Points on a hilly landscape, in no order, each with its height.
A ball rolls from a point to the lowest of its 2 nearest points, and stops where none of them is lower. Distance is the straight distance between rows; heights are no part of it.
Sul (h 5.36): [ -6 -21   1  65 -12 -46 -24 -11  49 -17  43   2 -26 -40 -33  24 -15  57
 -50  12  15 -63  -9 -46 -11]
Dof (h 3.15): [-33  30 -22 -23  30  18 -20  13  -3  17  -6 -39  37  61  14 -31   5 -24
  14  17 -76  16  36 -55  12]
muziv (h 7.49): [ 52 -51 -28  28 -35  39 -54 -11   6  -9  22  13 -31 -69  20  43 -28  55
 -19 -19  11 -39 -12 -18 -47]
buf (h 3.19): [  7 -22  44   6  11 -37   7 -69  22  44   9  -3 -27  10  41  18  39  13
 -50  -7  37  32 -18 -33  33]
raso (h 7.93): [ 35 -13  38 -46  47 -24 -10  -1 -61  54  20  71  -1  38 -55 -35 -17 -14
  10  12  20  50 -10 108 -18]
napi (h 4.75): [ 18 -12 -53 -12 -62 -19 -28  18 -19  10  -8 -88  44 -92  -5  59   7 -14
  38  44 -30 -36  14  18  -1]
Vod (h 7.74): [-56 -25  95 -39  14 -12  51 -46 -17  15  22  17 -86  15 -70  -4  14 -19
 -22 -25  39  36  52   1  11]
Nasu (h 2.88): [ 24 -36  70  -7   5 -36   7 -51  29   6   5   2 -48  -8  20   7   7  27
 -41 -18  34  61  12 -24  41]
Tar (h 2.50): [ 20 -49  59 -66  18 -62  26 -57  20 -23   8 -13 -50  -6 -14  -8  -3  28
 -36 -47  42  76  23  12  26]
dap (h 7.41): [ 77 -47 -49   9  -8  58 -56  -4   0  17  18   5  11 -42  17   8 -26  53
 -35   5 -28 -12   0 -35 -54]
duk (h 8.20): [ 35 -38 -39  18 -55  85 -38   2 -10 -44 -18  47 -29 -38 -19  -4  29  30
 -16 -19   5 -57 -14 -43  -2]
Pezed (h 5.61): [  0  -8  40  88 -54 -37  -2  -7  40 -60  40   2 -37 -38 -27  22   6  26
 -58   4  37 -56 -19 -37  -6]
gimo (h 8.31): [ 55 -30 -24 -28 -20  52 -63  15  10   8 -54 101   7  12 -12 -42   6  -4
 -28  29 -50   1   5   0  -1]
fezuk (h 3.14): [-34  20 -27 -60  -6  13  55   5   9  65   0 -21   4  21  23  29 -19 -16
  40 -59  16   6 -41  -8  41]
zekit (h 8.36): [-31   8 -12 -44   6  54 -64   2  38 -27 -38  57   9  40  69 -12  30 -39
 -27  -3 -59  54  23   9 -30]
mube (h 6.36): [  7 -76  71 -20  21 -69  -4 -46  10 -82  29   1 -44 -25 -79 -21   3  19
 -33  -7  -4  10  31  17  37]
kem (h 3.95): [ -2  55  -2   8  46  15 -24  48 -29 -21 -61 -43  63  68 -28 -57   8 -62
 -18  53 -65  48  37   9 -27]
Dafi (h 8.02): [ 26 -19 -17 -65  29  16  -9 -21  -3  22 -16  78 -33  -2  -6 -52  -7  37
   9  -6  -8  15 -28  18   0]
nafi (h 7.65): [-47 -15  73 -40  22 -14  72 -28  -7  26  40 -15 -53  12 -39  21  -8 -12
 -43 -34  55  76  55 -23  30]
Pite (h 8.33): [ 20 -17 -19 -65 -14  54 -65  10  29 -11 -57  91   1  14  31 -52  15 -13
 -33   6 -48  37   6   1  -5]
seve (h 3.63): [  23    2  -24    6  -17   -2  -75   35    4  -24  -26  -20   56   57
  -23   -6   -7  -29  -48   61 -113   57   26   12  -52]
gema (h 7.01): [-45  25  36  73  38  45  47  -5 -15  21 -50 -22  43 -12  27  23 -17 -20
  34 -55  81 -53  11  53 -19]
Vomop (h 2.64): [-19  13  53  13 -11  18  78 -13 -11 -55  14  50 -85  17 -74 -27  36  -9
  17  -2  21 -37 -34  -1  29]
bedi (h 4.67): [ 39 -17 -99 -19 -18 -23 -49  -3 -49  10  -2 -61  22 -48  61 -19  42  17
  16  29  21 -13   8  -9 -20]
gizir (h 7.97): [ 53 -13  16 -56  49  10 -16  -3 -40  45  -5  84  -7   4 -35 -46 -15   7
   2  32  -3  44 -25  64  -7]
lise (h 4.21): [ -6 -23 -85  -6 -60 -39 -96   7 -28 -47 -28 -38   0 -14  26  -3  28  11
 -14 -14 -19 -20  73 -27 -73]
moge (h 4.06): [ 40  37 -28  18  62  41 -17  34 -24 -33 -51 -48  62  35   9 -55  -3 -37
  -5  40 -43  12  36 -16 -29]
vanu (h 4.33): [-30  14   3 -62   0  14 -18  15  26  24 -38  59   2  59 -13 -49 -22   1
   3 -23 -64  26   6 -29  14]
sema (h 2.77): [ 21 -12  78   2  91  21  -2 -37 -32 -29  29  -7 -11 -23 -21 -15 -21  26
  -2  -2  40  90  52  32   5]
Seno (h 3.08): [ 11  20  53  10 -23  16  21  -8 -12  47 -13 -10 -10 -32  53  77  41 -63
  33  51   9 -39  -6  61   5]
fop (h 3.56): [-11   8 -51  17   4  -8 -64   3 -11 -58 -12 -29  37  44   0  -7  11 -16
 -42  55 -98  68  21  10 -93]
gafas (h 3.28): [-22  12 -51 -26   3   1 -54   3 -15 -16   1 -50  40  35  32 -39  11 -15
  -6  23 -75  29  21 -45 -19]
menad (h 5.00): [  13  -12  -50    7 -104  -58  -29   31  -26  -14  -18  -73    7  -79
  -20   41    4  -21   33   39  -21  -77   38   12  -35]
fomo (h 2.67): [ 11  36   0  42 -94  68  30  54  -6 -69  39   8 -24 -16 -39  -1  29   5
  14   9  12 -60 -37 -27  14]
Kibuk (h 3.84): [  8  51  -3 -10  19 -18 -13  69 -23  37 -47 -35  70  86 -42 -51   4 -62
 -21  48 -63  38  10  23   3]
Pevu (h 7.84): [ 42   7   3  26  64  64 -26 -22 -23  58  -1  10   1  19  12   3  37  -9
  -2  75 -16 -10  33 -20  -5]
tufol (h 2.96): [-23  36 -21 -15  48 -10   9  24  29  44   4 -27  44  69 -29 -29 -20  -2
  11  20 -70   7  35 -53  18]
Tafam (h 4.79): [-18   2 -46   3 -17 -19 -16  39  57 -10  39 -60  15 -12  27  27 -54  38
  26 -12 -34 -42   7 -38   3]
gonul (h 7.89): [-18   3 -61  -8   4 -74   6  -1  50  29  11 -42   4  27  -4 -16   7  46
  -7  -6 -12 -58  -6 -42  -5]
bev (h 4.60): [  3  26 -71  -1   2 -53  56  12 -47   2 -41 -77  27   1  29  -4  27 -23
  83  -1  30   6  18  14  20]
Zimeg (h 2.18): [ -8  50  -1  48  96  42  34   9 -15  35 -23 -34  53  43 -11 -31   0  -8
  11   7  21 -23  30 -11 -16]
kizab (h 4.26): [-39  10 -48 -14 -37 -29 -10  18 -37 -23 -23 -61  -7  19  43  11  37 -45
  75  22 -45   9  65  -8  14]
zuzus (h 5.35): [-35  22   3  29 -73 -36  61  24  31 -13  19   2 -17   8 -18  -2  20 -19
   3 -14  11 -98 -57 -25  19]
fut (h 3.91): [ 26  35  -4 -15 -18 -43  55  -8  -8  23 -43 -69  35 -51  13  54  36 -39
  57  60  -3 -21 -14  64  -2]
lere (h 5.08): [-11 -13 -34  35 -33 -36 -20  24  44  -5  46 -38 -15 -43  -2  33 -29  33
  -8   3   3 -92  -3 -37 -14]
Neton (h 4.45): [-23   6   6 -60  10  11  25   5  22  31 -38  70 -44  57 -51 -37 -20  17
  33 -28 -27  -6  16 -17  19]
susa (h 3.61): [-26 -15 -27 -39 -49  29 -28   9 -19  32 -13 -20  12 -29  44  30  27 -46
  40   4 -38 -36 -10 -10  51]
biga (h 8.41): [-19 -10 -35 -28 -43  11 -57  15  58 -48 -49  18 -11  28  71  11  19   2
   9 -27 -44 -24  25   0 -12]
buten (h 4.27): [ 18  24 -48   1  -6 -56  42   8  -9  -1 -42 -86  43 -31  32  37  22 -12
  65  16  20 -22 -12  52  15]
purob (h 7.75): [ 31  14  55  54  75  58 -22 -24 -27  56  11  26  12   8  -8  10  16   4
 -16  56  13  36  32  -3   3]
topar (h 4.24): [-73   1  -4 -47 -33  22 -23   2  20 -31 -33  55 -26  38   8 -35  -5  -7
  16 -54 -56   7  -7 -40  30]
zabi (h 3.55): [  2 -20  -8 -23  -4  69 -13   7 -19 -54 -31  85 -45   5 -67 -47   7   7
  36  -4 -41 -21  16 -16  34]
Vuvid (h 7.66): [ -5   5  53  34  66  37  12 -31 -11  45  38   6 -21  -7  11  20   5   5
  -7  20  22  37  14 -25  24]
Sutu (h 5.87): [-18 -25  68  65 -76 -58  29   7  22 -72  75  10 -19 -58 -10  17 -19 -16
 -49   1  29 -35 -19 -28   6]
zerid (h 6.07): [  -7  -37   77   21  -60  -56   34  -14    0 -107   67   11  -47  -54
  -14   -3  -23  -20  -10  -11   23  -20  -16   20   -8]
rabus (h 2.28): [-15 -35  82 -19  49  25  -4 -45 -38 -31  38  13 -92 -28 -23   7   6  -4
  17  13  11  14  38  33  -3]
minu (h 2.51): [ 20  43 -16 -42  51  51  17  34  12 -21 -60   5  55  20  48 -62 -39  -4
 -13 -48   3  39 -43   7  -9]
bos (h 4.35): [-14 -21 -33 -12 -39  24 -79  21  39 -59  -1  16   6  -6  -1  -3 -66  53
 -16 -48 -68  19  24 -36 -46]
suzuz (h 7.35): [-19 -15 -45  -5  23 -48 -13 -28  18  59  55 -23  21 -35  13  -8   4  49
 -48  -9  27 -13 -52 -50  11]
Vezuf (h 6.76): [-44  41  78  29  24  31  66   3   3  23  20 -23 -31   6  12  37 -12   6
  26 -28  68  25  29  40 -11]
Nosus (h 0.89): [  0 -12  30 -40 -58  12  40   8  -7 -30 -25  65 -66 -36  25   8  10 -36
  52 -16  21 -56 -41  64   5]
Vuba (h 3.38): [-37  10 -20 -65 -27  26  16  11 -11  66 -23 -18  18  -8  44  29  20 -44
  47 -31 -10  -7 -28  -2  56]
bon (h 7.92): [ 59 -32 -27  25  25  39 -47 -45 -17  29  -5   4 -19  -2  37  17  54   1
 -11  66 -17 -32  13 -27 -15]
divof (h 6.90): [-59  38  42  53  12  64  69 -13  -4  26 -26 -19  11  17   7  14  -8  16
  20 -63 103  -4  16  53 -31]
las (h 3.35): [  9  -2  11  14   5  30   4  10 -11 -22 -28 100 -39  33 -99 -32  14  16
  42  12 -19 -31   3   2  47]
daguv (h 1.75): [-48  55  10  45  75  63  66  10   1  50  -8 -20  42  40 -31 -24 -26   9
  11 -38  42 -11  28  -9 -13]
muzo (h 4.57): [  1   3 -31  -6  16  -7 -12  29  67  -1  27  -5   6   6 -11  -8 -66  62
  16  -3 -47  -6   7 -41   3]
mon (h 7.22): [ 83   4 -11  10  54   6 -19  -8  20  -5   8  17  37 -27  12 -28 -51  65
 -30  20  13  54 -64  21 -25]
telub (h 7.17): [-10  50  15  35  27  46  39  20 -15  16 -54 -44  34  -5  53  40  28 -32
  54 -13  62 -49  30  71  -8]
tib (h 4.09): [-56 -24 -51  -7 -71 -10 -61  -4 -41 -33 -12 -45  12 -11  31  32  38 -46
  35  10 -66  -5  41 -17   1]
Bigo (h 3.62): [   4   65  -28   44  -74   -4  -27   63   -6  -51   16  -57    9  -25
  -48   15   46   -2  -21  -10   50 -109   -9  -43  -13]
Suz (h 8.25): [ -4  30  -1 -20  22  97   8  46 -17  -5 -25  -5  29 -28  55  20 -29 -19
  65 -40  16  19   9  35  27]
fal (h 7.60): [ 22 -23 -11  34 -46   8 -48  11   1 -38  25  14 -41 -84 -21  34 -27  45
 -32 -40  55 -67 -30 -21 -37]
tep (h 6.62): [-45  27 115  10 -32  21  72  -1 -14  36  23 -35 -16 -12  12  47  -1 -39
   5 -30  79  41  35  48  -6]
noba (h 1.97): [ 33  -8  11   5 -21  40  -4   8  39 -25 -32  41 -70  -2  64  43  14  -3
  27  16   0 -65  12  29 -14]
kope (h 7.88): [  0 -31  48 -29  39 -55   5 -33 -37  43  15  76 -16  52 -88 -13 -12   1
  13 -10  21  43  24  70   2]
Zez (h 4.10): [-71 -12 -44  -8 -66  15 -93  -8  -9 -40 -19   7  19  -3  18  -8  34 -12
 -26 -38 -38 -27  -2 -49  -2]
gon (h 3.90): [-31  -8 -10 -31 -81  32   2  32  -6 -69  -5  33 -43 -38 -14 -22 -10  -3
  40 -49  -3 -48 -37   2  34]
kuv (h 3.70): [  8  16 -12  -7 -23 -26 -69  58 -10   9 -26 -24  54  62 -26 -21  -6 -52
 -45  63 -97  51  -9  29  -6]
tinaf (h 4.59): [-30   9  17 -35  26   2  56  -1  30  32   1  37 -71  38 -31   0 -29  18
  33 -28   5 -12   5  -6   4]
Tomap (h 7.57): [-38   0  62   3  63  10  53 -34 -13  37  44  -7 -22  -3 -16  19  -6   3
 -28 -24  47  78  23 -27  40]
Bufe (h 3.58): [ 47 -20  74  44  30 -59 -27  -8   2  48  13  64  14  49 -28  16 -21   8
 -12  25  19  67  49  41  21]
kol (h 4.91): [-29   3 -22  -6 -56 -63  42  20   7  25  14 -55  -1  -8   1  27  19 -50
  48  32 -33 -85  -4  -2  14]
vap (h 3.52): [  2  48  45  -9 -13 -11  58   1  -3  52 -27 -42  30 -32  17  69  27 -60
  44  50   2 -31 -15  60  -2]
nuter (h 2.37): [  2  29  38  -5  80  21  30  -6 -12  39  11  37  -2  26 -51 -20 -34  33
  20  -1  28  57  17  38 -14]
zuri (h 3.94): [ 17 -30  26  50   4 -52 -17 -32  13  34   1  88  -1  23 -68  -3   9  25
 -28  24   0  -6 -14 -13  41]
getev (h 5.09): [ -3  17 -14  23  69  28  32 -30 -38  50  20 -45  39  -2  40   5  30 -28
   7   1  35   1 -33 -23  31]
naba (h 3.09): [ -3  -9  36  10  15 -10  31 -28  -5 -17 -18  90 -57  32 -98 -22  24  22
  21   1   9 -24  -8  15  33]
Rusut (h 3.88): [-45 -28 -33  -5 -94  28 -59  15 -15 -25 -20 -16  13 -32  16  30  29 -38
  15 -12 -44 -53   4 -32  26]
tabez (h 4.38): [  5   7   0 -50  -3  35 -44  48  -1  -6  -1  34  30  14 -34 -52 -64  -4
 -18  18 -86  81 -17  -4  -1]
devem (h 3.25): [ 33   0  65  43  25 -63   4  27 -27  63  45  49  39  69 -29  -1 -36 -21
 -27   8  39  82  20  56  16]
Nad (h 4.23): [  -4   21  -52   28  -94  -29  -49   46  -17  -70  -33  -55   -4  -23
  -20    7   48  -11   -4  -14   19 -111   25  -22  -26]
tez (h 2.20): [ -1  24  34  36 -53  34  61  14  -6 -77  40  39 -56  -6 -41 -19  26  -3
  19  14  21 -45 -47  -7  16]
dozaz (h 5.28): [ -54   12  -29    4  -90  -62   31   36   20   -4   11  -40   17  -11
  -23    3   12  -36   15  -12  -15 -108  -27  -23   24]
Lezi (h 1.47): [  8 -12  42 -12 -12  36  18 -13   8 -17 -27  70 -95  -8  43  14  23  -8
  26   1  30 -39  -5  41  -4]
Kavim (h 3.13): [ 42  10 -24  19  48 -66   5  -9   3  81   8   1  60  57 -34 -21  13   1
 -29  61 -16   9 -21   6   4]
pelig (h 3.39): [-36  22 -70  -7  -7 -41 -37   2 -45 -45  -6 -56  24  30  39 -50  22 -11
   7  24 -48  75  18 -28 -42]
motet (h 1.77): [-56  31  54  23  38   1  68 -13  38  72  17   5 -34  62 -59  39  -6  23
 -12  -3  35  25  57  -1 -13]
gese (h 4.39): [ 40 -14 -66  20   0  53 -32  22 -12 -21  21 -72  72 -48  50  34 -42  13
  21 -20 -20  -3 -12 -18  -6]
bavil (h 4.88): [ 29  -3 -59   2  31  25 -16 -13 -39  22   8 -52  34 -20  67  -1  36 -10
  21  28  10 -10 -19 -16  11]
rifo (h 7.37): [ 14   7  -2  36  89 -19  36 -22   2  38  36 -15  72  -1 -18 -21 -14   7
 -64  13  18  52 -55 -35  22]
Tabip (h 4.16): [ 39  10 -44  21  31  40 -34  25 -25 -75 -41 -71  73  16  25 -44 -13 -41
 -34  22 -58  35   5 -18 -51]
Fimes (h 4.00): [  0  -7  -3  -9 -38 -69  34 -42  -1  46 -19 -41 -18   1  50  51  62 -32
  13  16  35 -48 -37  37   2]
nus (h 3.57): [ 10 -26 -21  40  22 -81 -14 -36  15  66  17  31  27  33 -56 -12  27  22
 -39  51 -17 -32  -8 -31  23]
paga (h 8.35): [ 21 -33  62  42 -84  -1  -2 -22  -8 -33  19  33 -35 -68  30  45   8 -34
  -7  20  23 -39 -45  25   4]
Pup (h 3.04): [ 55 -32  67  14  55  -5 -28 -38  -2 -16  26  24 -12 -23 -16   6 -24  39
 -13  24   9  91  34  14  13]
saz (h 3.71): [-17 -36 -14 -39 -34  69 -17  13 -21 -59   0  41 -61 -30 -16 -18 -18  -3
  45 -29 -31 -29   3 -18  23]
remab (h 6.48): [-28   9 103 -12 -35 -25  70 -10   1  33  39 -12 -27 -15  24  54  -9 -57
  -7 -19  49  39   7  22  18]
Sova (h 8.30): [-21  18  11 -53   4  52  30  37 -16  11   7   0 -22 -33  35  24 -39 -10
  80 -32   5  13  -4  37  31]
lebes (h 2.60): [ 23  10  20   8  -6  19   7  -4  10  24 -25  -9 -34  -1  83  62  47 -34
  33  36  21 -55  11  48  -8]
firan (h 6.60): [  11  -60   56    2    8 -103   16  -21   30   -5   18   42  -10    7
  -69    0  -25   34  -46   -6    8   59   46   -2   58]
vuf (h 1.67): [ 13  13   7  -6  68 -23  51 -37  26  17  13   6   7  19   1   1 -33  47
 -13 -37  49  64 -43   1  -1]
luz (h 8.38): [-28  -3 -37 -39 -21  34 -59   5  25 -28 -36   8  18  21  93  19  40 -37
  13 -15 -46  20  28   8  -3]
Kaga (h 2.55): [-11 -20  94 -31  69  13   2 -39 -25 -27  33 -24 -50 -18 -24  -3   4  17
   8 -14  34  58  64  48  -3]
Beris (h 8.44): [  2 -17  56  32 -59 -41  10 -28  24 -15  13  13 -48 -30  42  33  19 -14
 -17   3  30 -41 -44   9   8]
bar (h 7.58): [-45  -5 -13   4 -33 -85  60  -7  44  37  53 -50   1 -16  13  60  -8   2
 -14 -11  22 -41 -49  -4  16]
fenek (h 3.92): [ 55 -27 -87  -5 -15 -18 -60  -9 -19 -12 -35 -17  -6   9  19 -41  47  16
  -7  60 -39 -17  59 -28 -53]
zedo (h 2.25): [-35  28  20  24  59 -16  56  -3  41  74  19  -3 -20  71 -44  32   3   9
  -1  23  -8 -24  43 -26   5]
Bisik (h 7.47): [-22   5  30  34  89   1  63 -35 -14  27  32 -18  44  -2  -8   7 -13  -8
 -54 -31  52  71 -12 -46  41]
loso (h 2.13): [ -5 -14  32 -43  47 -57  57 -50  25 -13  27 -16 -21  18 -21  16 -33  36
 -36 -58  59  94   1   7  12]
tudir (h 2.89): [-25  28 -49 -62  11  -9  38   4  37  42  -8 -26  25  53  28 -11 -25  18
  10 -62  -8  14 -33 -34  16]
laf (h 7.29): [ 82  15 -41 -16  25  10 -39  17  23  20 -19  -3  55 -18  15 -44 -24  44
 -52  33 -11  22 -62  12 -30]
totiv (h 7.82): [-32 -31  86 -39  34 -26   6 -52 -35  41  10  32 -36  35 -98 -12  16   0
 -11 -14  33  57  76  51  10]
fege (h 7.26): [  7  -8 -34  29  54 -28   4 -30   7  33  62 -44  48 -31  25  -4   0  39
 -42  13  19  20 -44 -42  15]
zemug (h 2.03): [ 24  31  11  -6  79  27  39 -11   3  27 -11  21   8  17   7 -22 -26  32
   3 -23  38  44 -27  13  -8]
bivo (h 2.91): [ 19  35  50  60  47  -6  30  49 -32  70  19  37  58  54 -61 -21 -48 -18
 -17  16  41  50  -6  68  -3]
boge (h 4.34): [ -29    4   -8  -25  -21   31  -74   15   15  -26   -3   37   28   19
   -8  -22  -40   -1  -46   15 -102   76  -21  -14  -37]
rusib (h 8.12): [  8 -30 -24 -58 -29  26 -20  -7  -8  13   5  31 -26 -67  59  11 -11  23
  31 -28  21  -5 -55  24  22]
Moti (h 1.24): [-53  44  27  47  65  29  73 -23  17  56   5 -16  27  59 -61  16  -8  15
 -28 -25  70  32  35  -9 -15]
Nipi (h 4.44): [  5  -5 -29 -36 -13   1 -50  31  51 -30   1  22   9   3 -20 -38 -75  61
   4 -16 -63  20   8 -29 -14]
kaz (h 3.48): [ -46   13  -86   13  -18  -26  -63   -4  -48  -58   12  -36   23    8
   34  -11   19   -7  -20   29  -48   72    9   -4 -108]
sumor (h 4.25): [ 54  -4 -77  19  18  36 -32  19 -30 -60 -10 -83  79 -16  46 -19 -15 -12
  -5   3 -29   9   9 -26 -35]
zuga (h 8.23): [ 35 -38   2  53 -87  44 -14  -5 -17 -31   5  15 -32 -59  13  50  32 -21
 -11  18  15 -86 -30  -4  -8]
mobo (h 8.13): [ 23 -27  -8  26 -55  57 -18 -13 -12 -37  -8  49 -54 -48   6   5  39  13
 -11   0  28 -61 -45 -15  13]
muke (h 4.47): [ 39  26  12 -13  23  58 -21  75  -4 -23 -37  -4  55   2 -32 -49 -67 -26
 -37  23 -58  77 -39  19   5]
gori (h 4.28): [-41 -19 -20  -4 -38  38 -86   1  22 -56  -5  46  14  16  -2  -1 -37  17
 -35 -29 -89  42   5 -29 -57]
Dez (h 4.56): [-15  11 -30  -6 -29 -39  28  24 -16  17  -9 -64 -23  13  25  23  32 -49
  72  40 -30 -57  45  -1  14]
Vebor (h 4.46): [ 10 -22 -86 -19 -51 -35 -78   7 -32   2 -12 -52   4 -50  34   2  28  12
   4  -1  11 -59  29 -22 -29]
lerod (h 6.29): [-15  -7 102   2 -63 -64  66 -11  12  27  51  -4  27 -46  11  57 -15 -72
 -25  19   5  20  -7  10  29]
dipi (h 2.62): [ -5  41  41  20  61  28  43  14 -21  62  -5  41  41  44 -82 -40 -39  25
   3  -8  44  50  19  66 -30]
sapu (h 6.09): [-29 -33  75  26 -70 -74  52   1  22 -20  73  -1  -2 -56  15  38 -20 -46
 -48   7   8  -6  -7 -20  31]
lika (h 7.45): [-35 -12 -20   6 -14 -73  10 -17  38  38  57 -28  -4 -41  20  31  -9  39
 -40 -29  37 -36 -55 -24  12]
lugov (h 7.73): [-17  12 -54  -5  -3 -79  51   9  46  22  20 -82   6  20  28  34   1  22
  25 -10   8 -49 -14  -1  -1]
botod (h 3.54): [ -7  -1  32   2  -1 -33  39 -59   9  56  -1 -34 -29  34  46  50  50 -25
 -20  -8  50   1 -18  -2  14]
vom (h 2.70): [ 30  39   6  45  88  -6  26   5 -19  70 -11 -11  72  52 -43 -28   4 -17
 -20  43   7  13   0   6  -5]
Gara (h 8.17): [ 38 -17 -40 -42   7  60 -28   3  -3   2  12  15   2 -49  70  -8 -26  30
  17 -15   7  23 -39   3   6]
nes (h 4.54): [  5 -14 -63  -6 -37  15 -46  24 -18 -13   9 -87  63 -44  35  47 -15  -1
  37  -2 -39  -7  15  -9  10]
pigu (h 5.13): [-29  24 -30  33  65   9  56  -5 -54  30  -9 -68  50   4  18   6  19 -57
  43 -21  48 -28  -7  -9  25]
sidil (h 2.68): [  5  39 -35 -43  39  19  27  17  16  10 -29 -28  65  36  32 -47 -34   3
 -11 -56  -6  36 -57 -22   6]
tugas (h 6.20): [  -9  -42   67   -1  -21  -69   24  -33   17 -116   47   -1  -66  -35
  -43  -21   -6   15  -25  -17   21  -17   -5   22   -3]
ziv (h 4.08): [ 35 -20 -82   2 -35 -34 -87  11  -7 -36 -32 -33   6  11   4 -29  23  30
 -28  20 -49  -9  73 -28 -85]
banu (h 2.33): [ 40  39  -1 -46  70  54  21  22   5  -8 -45  38  19  13  19 -56 -37  25
  11 -30  21  47 -16  44 -26]
lonat (h 3.66): [ 60  10 -65   5  37 -24 -11  -4 -24   7 -23 -36  11  31  15 -47  35   6
  17  76 -27   4  40 -20 -31]
Digor (h 8.21): [ 34  12 -27 -16  34  94 -15  23 -10  -7 -26   1  35 -20  81   5  -9 -15
  30 -16  14  15  -8  18  10]
ves (h 8.26): [ 57 -45 -40  -5 -40  84 -64   3  -3 -33 -46  85  -1 -15 -26 -30  23  22
 -32  -4 -32 -15  10 -30  -9]
mene (h 4.86): [ -6  22 -66  25  40 -28  51  10 -74 -14 -48 -61  44  -1  21 -37   7 -52
  66 -15  37  -9  19  -9  12]
tomi (h 3.27): [ 60  33 -45  40  81 -34  33   2 -54   8 -46 -33  30  33 -17 -73  27 -18
   8  67  14  17  19  -5 -28]
beg (h 4.82): [-42  -8  29 -26 -17 -52  83 -31  43   7  18  31 -84  37 -36  27 -21   1
  -3 -38  34 -11 -28  -5  -5]
Tal (h 6.49): [ 12 -70  56 -15  40 -83  -9 -34 -10 -18  41  40  -8  -5 -79 -11 -21  19
 -19   3  -7  56  45  28  46]
Damip (h 7.36): [ 62 -14 -61 -17   0  30 -72   4  14  18  -2 -13  33 -29  38 -27  -3  43
 -44  21 -19  -8 -20 -25 -44]
Tedod (h 8.06): [  5 -33 -27 -55  -8  20 -12 -23  -1  -7 -18  71 -56 -32  20 -41   9  35
  11 -32  17 -19 -50  10  17]
duruk (h 8.03): [ 36 -44   6  28 -11  30 -47 -55  -3   7  -5  43 -43 -30  33  13  38  22
 -29  25  14 -27 -31 -23   8]
figut (h 4.19): [ -85   -2  -56    7  -43   -4 -110  -17    5  -64  -13   30   21   13
   17    6   29   -4  -50  -36  -42  -14  -11  -20  -71]
gofeb (h 7.13): [ 47 -11  -1  37  51  12  -8 -22  17 -26  44 -13  14 -44  41  15 -48  60
  -4  -5  27  45 -38  -1  -4]
nite (h 3.89): [ 45 -29  28  30  27 -34 -25 -10  -1  42  30  84   5  15 -49  -5 -32  22
  -7  44 -14  34  -5  21  16]
Losim (h 1.95): [ -11  -31   72  -13    2   10   21  -37  -24  -35   15   44 -104  -23
   -1    3   16  -16   20    0   25  -13    1   30    5]
vari (h 6.91): [ -8  31  42  34  35  14  49   1  11  19  15 -30  -4  -6  46  56 -10  -5
  29 -20  52   9 -14  27  16]
vip (h 8.46): [ -5  -5 -41 -16 -62  22 -52  19  55 -62 -68  48 -18   6  31 -23  39  23
 -16 -41  -4 -54  -2  -8   3]
gagep (h 4.07): [-70   7  -9 -26 -91  21 -17  32  11 -63 -28  32 -20  -2   0 -18   8  -5
  21 -66 -18 -29 -28 -22  46]
Nera (h 2.65): [ -5  29  -3   7  60 -16  31  18  38  77   5  13  20  70 -51  -1 -16  13
  13  27 -34 -12  33 -26  13]
Pozet (h 8.37): [-28  28  53 -45 -22  21  69  30  -6  23  14  10 -40 -33   8  43 -39 -31
  80 -16  17 -10  -7  73  -1]
nol (h 8.52): [ -2   7 -32 -12 -44   3 -32  12  52 -34 -59  59 -14  22 -25 -50  19  56
 -10 -32 -12 -51 -19 -24  17]
Zap (h 5.07): [-38   3  20  16 -45 -49  78  -7  43 -15  27  28 -51  15 -28   9  -5  -3
 -13 -30  24 -56 -57 -23  10]
Gopa (h 7.04): [ 15  -5  16  15  32   7  17 -12  13  -7  40  -9 -21 -39  49  40 -34  32
  27 -16  30  26 -34  14  17]
Gevot (h 3.10): [  1  55  -8  50 -97  28   5  68   2 -56  39 -21   6 -32 -44  12  21   4
 -10  -9  35 -88 -37 -30  -5]

For each start below, name the point where the ball stops.
susa: vuf
zuzus: tez
lise: Moti
luz: mobo
fop: Moti
nes: Moti
gagep: tez
bev: Lezi
zuri: Moti
Bufe: vuf
fal: gori
Pezed: gori
